Each row is a point on a landscape with many peaks, with its height.
A climber steps from a point to the highest of its 5 nearest points, and stops where none of them is higher. Distance is the straight distance between rows; heights are no part of it.
Zev (h 4.02): [140 105  83 170 133 162 109 182 105 172 134 143 115 123 112 166  95  97
 166 118]
sisev (h 3.33): [120 133 143  94 160  98 148 126 140 133 104  97 116 146 119 123 133 120
 125 151]
vodet (h 6.10): [117 133 151 160  63 185  85  89  60 117 105  66 139  91 158 146 134 196
 161 131]
sesu (h 4.07): [132 130 145 101 139 101 143 133 138 105 121 126  84 135 141 109 114 174
  92 115]
ruku (h 8.37): [ 96 103 121 114 127 182 100  74 109 111  83  89 204 103 151 108 121 109
 160 136]
petid (h 2.34): [135 157 168  77 126  86 155  91 146  68 155 128 105 135 113  99 156 142
  86 160]
fivad (h 1.11): [119 137 147 120  67 115  99  84 172 121 144 210 144 135  99  89 173 187
  91 118]
Ter (h 3.40): [138 135 161  89 160  96 169 100 150 151  81  79 134 144 136 133 145  81
 134 174]
masuf (h 5.59): [136 123 116 161 109 167 108 134  66 115 113 111 111  92 165 125  90 151
 118 128]
fuzi (h 3.19): [140 152 176  72 156  83 157  90 133  95  92 101  99 146 156 107 132 156
  80 155]
tunun (h 5.64): [121 136 119 144 105 132 110 153 148 126 170 179 136 143  84 144 151 153
 132  91]
Dezab (h 3.85): [ 96 121 157  86 130  91 113  60 122  81  97 135 162 152 110 113 144 149
 122 145]
devi (h 0.12): [114 146 163  80  79  84 129  68 160  97 168 164 154 152  84  99 193 143
 118 167]
ruluv (h 5.56): [124 118 131 129 132 143 122  96  91 107  81 103 140 114 185 104  87 150
  98 126]
sagad (h 3.79): [166 115 113 153 136 127 122 157 107 133 109 125  74 118 161 129  74 148
 118 109]
seb (h 5.87): [ 71 106 110 105 134 124  95 102 123 120 112 134 194 147  74 140 154  94
 170 144]
gebu (h 5.31): [114 140  92 173  96 182  87 165  99 129 163 176 140 127  89 167 134 114
 153 104]
sez (h 7.14): [106 132 119 105 149 124 133 147 144 156 150 119 138 145  64 143 151  80
 158 157]
toma (h 3.25): [137 128 126 132 161 104 158 101 119 149  67  94 138 140 204 116  87 121
 121 127]
komeg (h 3.39): [121 111 122 132 162 105 170 131 147 186  94  88 150 142 130 148 140  59
 185 157]
votur (h 3.18): [147 130 131 145 118 128 116 150 125 103 149 150  78 128 131 133 105 182
 100  80]
Kem (h 1.98): [164 140 146 133 183  90 223 130 149 179 103  72 129 137 177 154 150  69
 152 154]
katen (h 7.44): [ 97 104 121 122 146 154 110  89 111 126  74 104 194 117 147 108 115  99
 146 140]
Nimo (h 2.66): [120 134 150  98  71 102 110  89 176 121 165 196 163 150  85 105 198 161
 121 142]
Sol (h 4.87): [107 134 152  85 130  92 128 100 138 112 141 118 150 154  72 130 161 118
 136 170]
pugu (h 3.65): [138 118 103 174 108 183 102 150  67 142 128 113 130  96 146 151 102 120
 149 135]
susib (h 0.98): [156 107 111 150 169  93 191 171 137 201 109  89 119 139 181 145 112  85
 172 133]
bime (h 8.20): [106 135 114 106 125 132 117 177 153 159 189 159 167 157  45 149 170  97
 170 137]
Sito (h 4.25): [112 127 111 150  99 154 101 137 118 108 149 177 140 129 108 146 139 149
 118  97]
talaz (h 3.37): [143 142 147 134  92 124 113 134 180 117 176 186 114 138 100 111 164 179
 105  85]
muvul (h 4.57): [156 153 118 116 168 126 145 187 171 130 190 124  85 136  88 114 138  79
 125 133]
vav (h 4.85): [103 112 126 109 151 114 127 130 129 141 114 123 134 148 103 132 131 122
 143 141]
bal (h 6.37): [100 107  96 139 131 153 108 161 122 153 141 151 156 148  75 153 128 108
 161 116]
Rigi (h 4.91): [110 120 123 150  79 201  96 109  72 132 120  79 172  96 133 144 134 141
 162 129]
tur (h 4.20): [101 128 105 161  86 196  86 137  76 126 150 122 152 105 112 165 130 126
 154 123]
mesi (h 5.25): [ 92 130 136 159  56 195  91  95  83  97 143 119 142  94 136 146 156 172
 123 119]
kuv (h 2.18): [175 163 136 100 163  84 165 121 161  80 147 133  89 142  81 122 134  62
  93 177]
Laga (h 5.37): [ 90 110 119 109 156 116 111 113 137 157  99 107 178 146  77 142 150  65
 187 163]
mog (h 5.75): [110 106 116 130 155 124 125 108 123 152  77 108 165 133 145 129 117  95
 155 143]
ponaf (h 4.04): [124 110 122 147 116 178 113 111  89 137  95  87 167  94 171 132  96 128
 137 136]
bobu (h 7.73): [106 141 124  94 130 112 124 138 153 142 173 138 167 153  37 141 181  72
 167 179]
dituv (h 4.83): [114 148 145 107 100 111 119 123 166 121 177 183 147 148  75 113 186 153
 121 124]
betil (h 4.01): [100 128 150  88 129  91 128  94 141 103 127 147 141 148  94 121 157 151
 123 140]
vako (h 4.71): [140 126 142 109 150 107 142 111 116 115  73 113 105 140 185 110  92 167
  93 117]
veko (h 6.63): [120 147 129  99 123 111 127 139 159 120 191 159 143 150  59 122 181 113
 138 149]
Begif (h 6.07): [ 94 115 136 134  77 199  91  87  82 106 108  81 180  90 136 140 143 150
 151 120]
tav (h 7.48): [169 149 137 114 173 108 154 181 168 123 165  98  47 123 135 116 117  89
 101 127]
duf (h 5.03): [168 147 132 118 184 105 179 163 163 135 140 106  59 122 131 123 129  54
 105 158]
Mubu (h 2.30): [139 131 138 129 167  87 179 107 142 171  65  83 149 150 180 141 124  96
 152 143]
Fopi (h 3.68): [170 116 115 164 158 102 172 134 116 173  84 109 113 122 220 132  78 128
 125 123]
Makab (h 2.82): [160 164 166  87 154  96 151 139 164  76 166 113  57 130 135  87 125 153
  72 113]
gim (h 4.94): [142 154 138 100 141 115 134 156 165 109 191 142 105 144  82 107 160 125
 110 129]
Golu (h 3.73): [ 78 120 140 100  88  92 100  64 143 102 135 174 194 150  85 118 182 141
 137 147]
guga (h 5.13): [155 144 146 103 154  99 153 161 146 139 131 101  60 128 151 115 107 143
 102 128]
lelol (h 4.53): [173 138 116 179 125 137 146 119  84 153  90  94 126  80 221 117  65 140
 122 130]
luve (h 6.13): [106 126 119 133 113 136 105 138 141 127 163 179 155 152  77 149 164 140
 145 108]
simeb (h 3.17): [107 123 160  90 142  94 132  91 126  90 105 134 124 145 127 109 133 169
  96 128]
zeko (h 3.16): [139 129 125 141 120 136 120 172 143 123 166 153  93 141 102 137 119 157
 132  80]
Zizu (h 2.62): [171 113 101 201 138 130 159 158  87 187 115 117 129  98 187 142  73  93
 160 133]
dozoz (h 3.49): [170 126 129 134 138 108 124 153 116 113 115 119  50 120 168 121  71 181
 100  90]
Vug (h 2.88): [115 140 129 153  76 148 105 101 151 106 146 207 133 127 116 123 153 176
  93 100]
zeze (h 2.80): [185 126  98 190 157  87 190 159  99 189 112 111 116 113 222 145  71 113
 160 116]
sofi (h 4.72): [177 141 125 163 125 130 142 111  84 141  82  89 120  81 235 107  63 158
 100 124]
ralub (h 3.82): [125 111 111 145 146 132 131 124 114 152  78 108 145 122 175 123  90 114
 129 135]
todam (h 5.82): [128 134 114 111 148 130 124 190 160 151 186 138 110 145  72 140 144 106
 152 120]
Diba (h 3.08): [119 134 135  99 146 106 141 146 144 125 142 129 100 143 104 122 135 142
 117 127]
Kidet (h 4.78): [164 129 123 157 122 150 120 128  76 104 100 114  92  98 195 111  73 171
  91 120]
bena (h 5.43): [154 154 139 109 164 109 145 164 167 108 186 124  73 135 108 112 133 103
  98 131]
Tora (h 1.55): [121 101 107 145 132 157 114 148 102 136 113 130 129 126 135 139  97 123
 131 128]
kep (h 6.73): [ 85 128 130 100 116 102 113 104 140 126 147 145 180 155  58 138 173 114
 163 153]
zokes (h 2.89): [100 149 127 166  39 184  78  86 135 102 148 201 156 101 116 122 174 163
  89 116]
sira (h 3.64): [150 141 138 126 118 133 119 177 175 124 206 157 103 140  89 121 154 148
 120  85]
mumok (h 8.01): [ 83 110 132 113 119 117 102  83 123 100 124 158 179 139  99 121 156 143
 129 128]
lol (h 3.97): [133 127 146 101 160 102 143  73 129 122  57  95 143 141 182 106 109 138
 109 143]
Vub (h 4.97): [151 138 133 139 126 147 135  88  84 116  75  85 138  95 225 104  74 159
  89 126]
lofu (h 3.60): [140 137 149 100 142 112 136 160 160 113 162 131  79 134 115 113 130 167
 105 103]
Rorel (h 7.50): [119 134 104 139 109 146 106 190 150 153 184 189 151 158  62 159 163 123
 161  95]
laza (h 3.30): [ 88 102 105 135 114 178  84 125  94 120 124 131 193 111 106 144 131 101
 153 124]
lof (h 0.65): [142 103 105 159 152 121 145 159 115 182 101 119 122 130 155 149  92  94
 160 134]
moti (h 4.06): [104 153 107 177  61 181  86 123 121 109 162 193 150 116 112 148 164 149
 112  99]
res (h 2.72): [119 110 120 121 147 121 131 136 120 128  98 127 110 137 143 125  99 146
 116 121]
fefof (h 1.68): [186 161 149  86 167  78 174 109 151  70 133 134  83 142  98 115 125  71
  70 183]
bodos (h 3.38): [158 125 122 119 161 112 157 194 157 171 152 106  61 129 136 141 116 100
 136 130]
lusul (h 6.67): [ 75 106 125 108 117 155  91  66 108  86 103 126 210 113 108 114 148 118
 150 132]
Lir (h 3.62): [142 126 129 115 144 112 136 165 138 133 131 119  76 131 134 126  96 150
 121 105]
rebi (h 2.55): [151 143 158 131 109 111 125 135 170 105 175 155  80 126 125 106 136 194
  81  68]
tis (h 4.68): [ 71 112 135 100 103 116  88  44 127  76 111 157 199 128 102 111 161 132
 142 134]
Pegok (h 3.58): [163 154 145 101 172 101 188 135 157 131 117  98  87 132 126 128 138  55
 105 183]
Getu (h 6.93): [125 130 140 162  77 180 101 112  60  95 120  85 115  83 174 135 119 180
 118 126]
pabug (h 6.85): [ 97 111 136 117 126 163 107  75 101  87  84 101 182 109 158 102 110 145
 113 126]
Rimi (h 2.71): [114 102  90 167 114 193  91 157  85 168 121 113 166 102 115 158 112  76
 181 138]
kofit (h 1.91): [128 130 153 126 104 108 127 100 145  89 139 176 101 126 134 104 142 198
  78  84]
laros (h 1.70): [115 133 126 166  76 164  99 103 105  78 147 165 105 107 153 130 132 185
  80  94]
Digu (h 4.59): [100  93  97 144 162 130 135 117 140 182  80 103 185 134 128 146 131  53
 205 149]
nav (h 2.93): [110  99 103 158 117 179 101 130  97 152 108 102 171 102 140 143 103  89
 161 136]
teme (h 4.03): [163 121 126 133 152  99 155 149 122 152  95 110  75 123 188 122  76 145
 107 118]
guvug (h 3.14): [163 140 131 133 174  95 213 170 155 174 126  79  82 124 175 140 132  65
 132 156]
Febog (h 4.08): [153 135 146 111 140 105 135 158 149 112 152 124  64 130 141 114 103 175
  94  89]
Lesol (h 2.59): [163 130 123 128 143 128 128 198 151 148 177 119  68 135 107 139 110 124
 134  95]
kar (h 5.23): [122 135 134  98 156 112 155 140 149 150 127 100 117 140  95 138 150  75
 139 177]
zogo (h 2.25): [133 118 111 119 152 123 139 178 140 163 135 118  97 135 105 142 116 108
 149 131]
bor (h 1.87): [140 100  89 183 156 126 166 154 111 198 102 102 156 120 173 149  96  71
 187 133]
miv (h 4.75): [129 126 125 132 119 138 122 107  96  76 101 131 107 115 173 113  91 180
  83 104]
siz (h 1.84): [103 123 141 124  97 120 109  95 132 100 136 184 134 132 113 118 153 176
 102 103]
beda (h 2.76): [122 108  94 167 120 177 106 158  88 160 122 132 141 115 122 159 102  94
 160 126]
bipu (h 4.09): [123 145 127 151  66 145 100 135 174 132 160 218 140 140  88 125 167 164
 116  89]

Where does a climber stop that starts at each point below?
lof | ruku
toma | ruku
Tora | ruku
fuzi | ruku
Kem | bime
Vug | bime
tur | bime
moti | bime
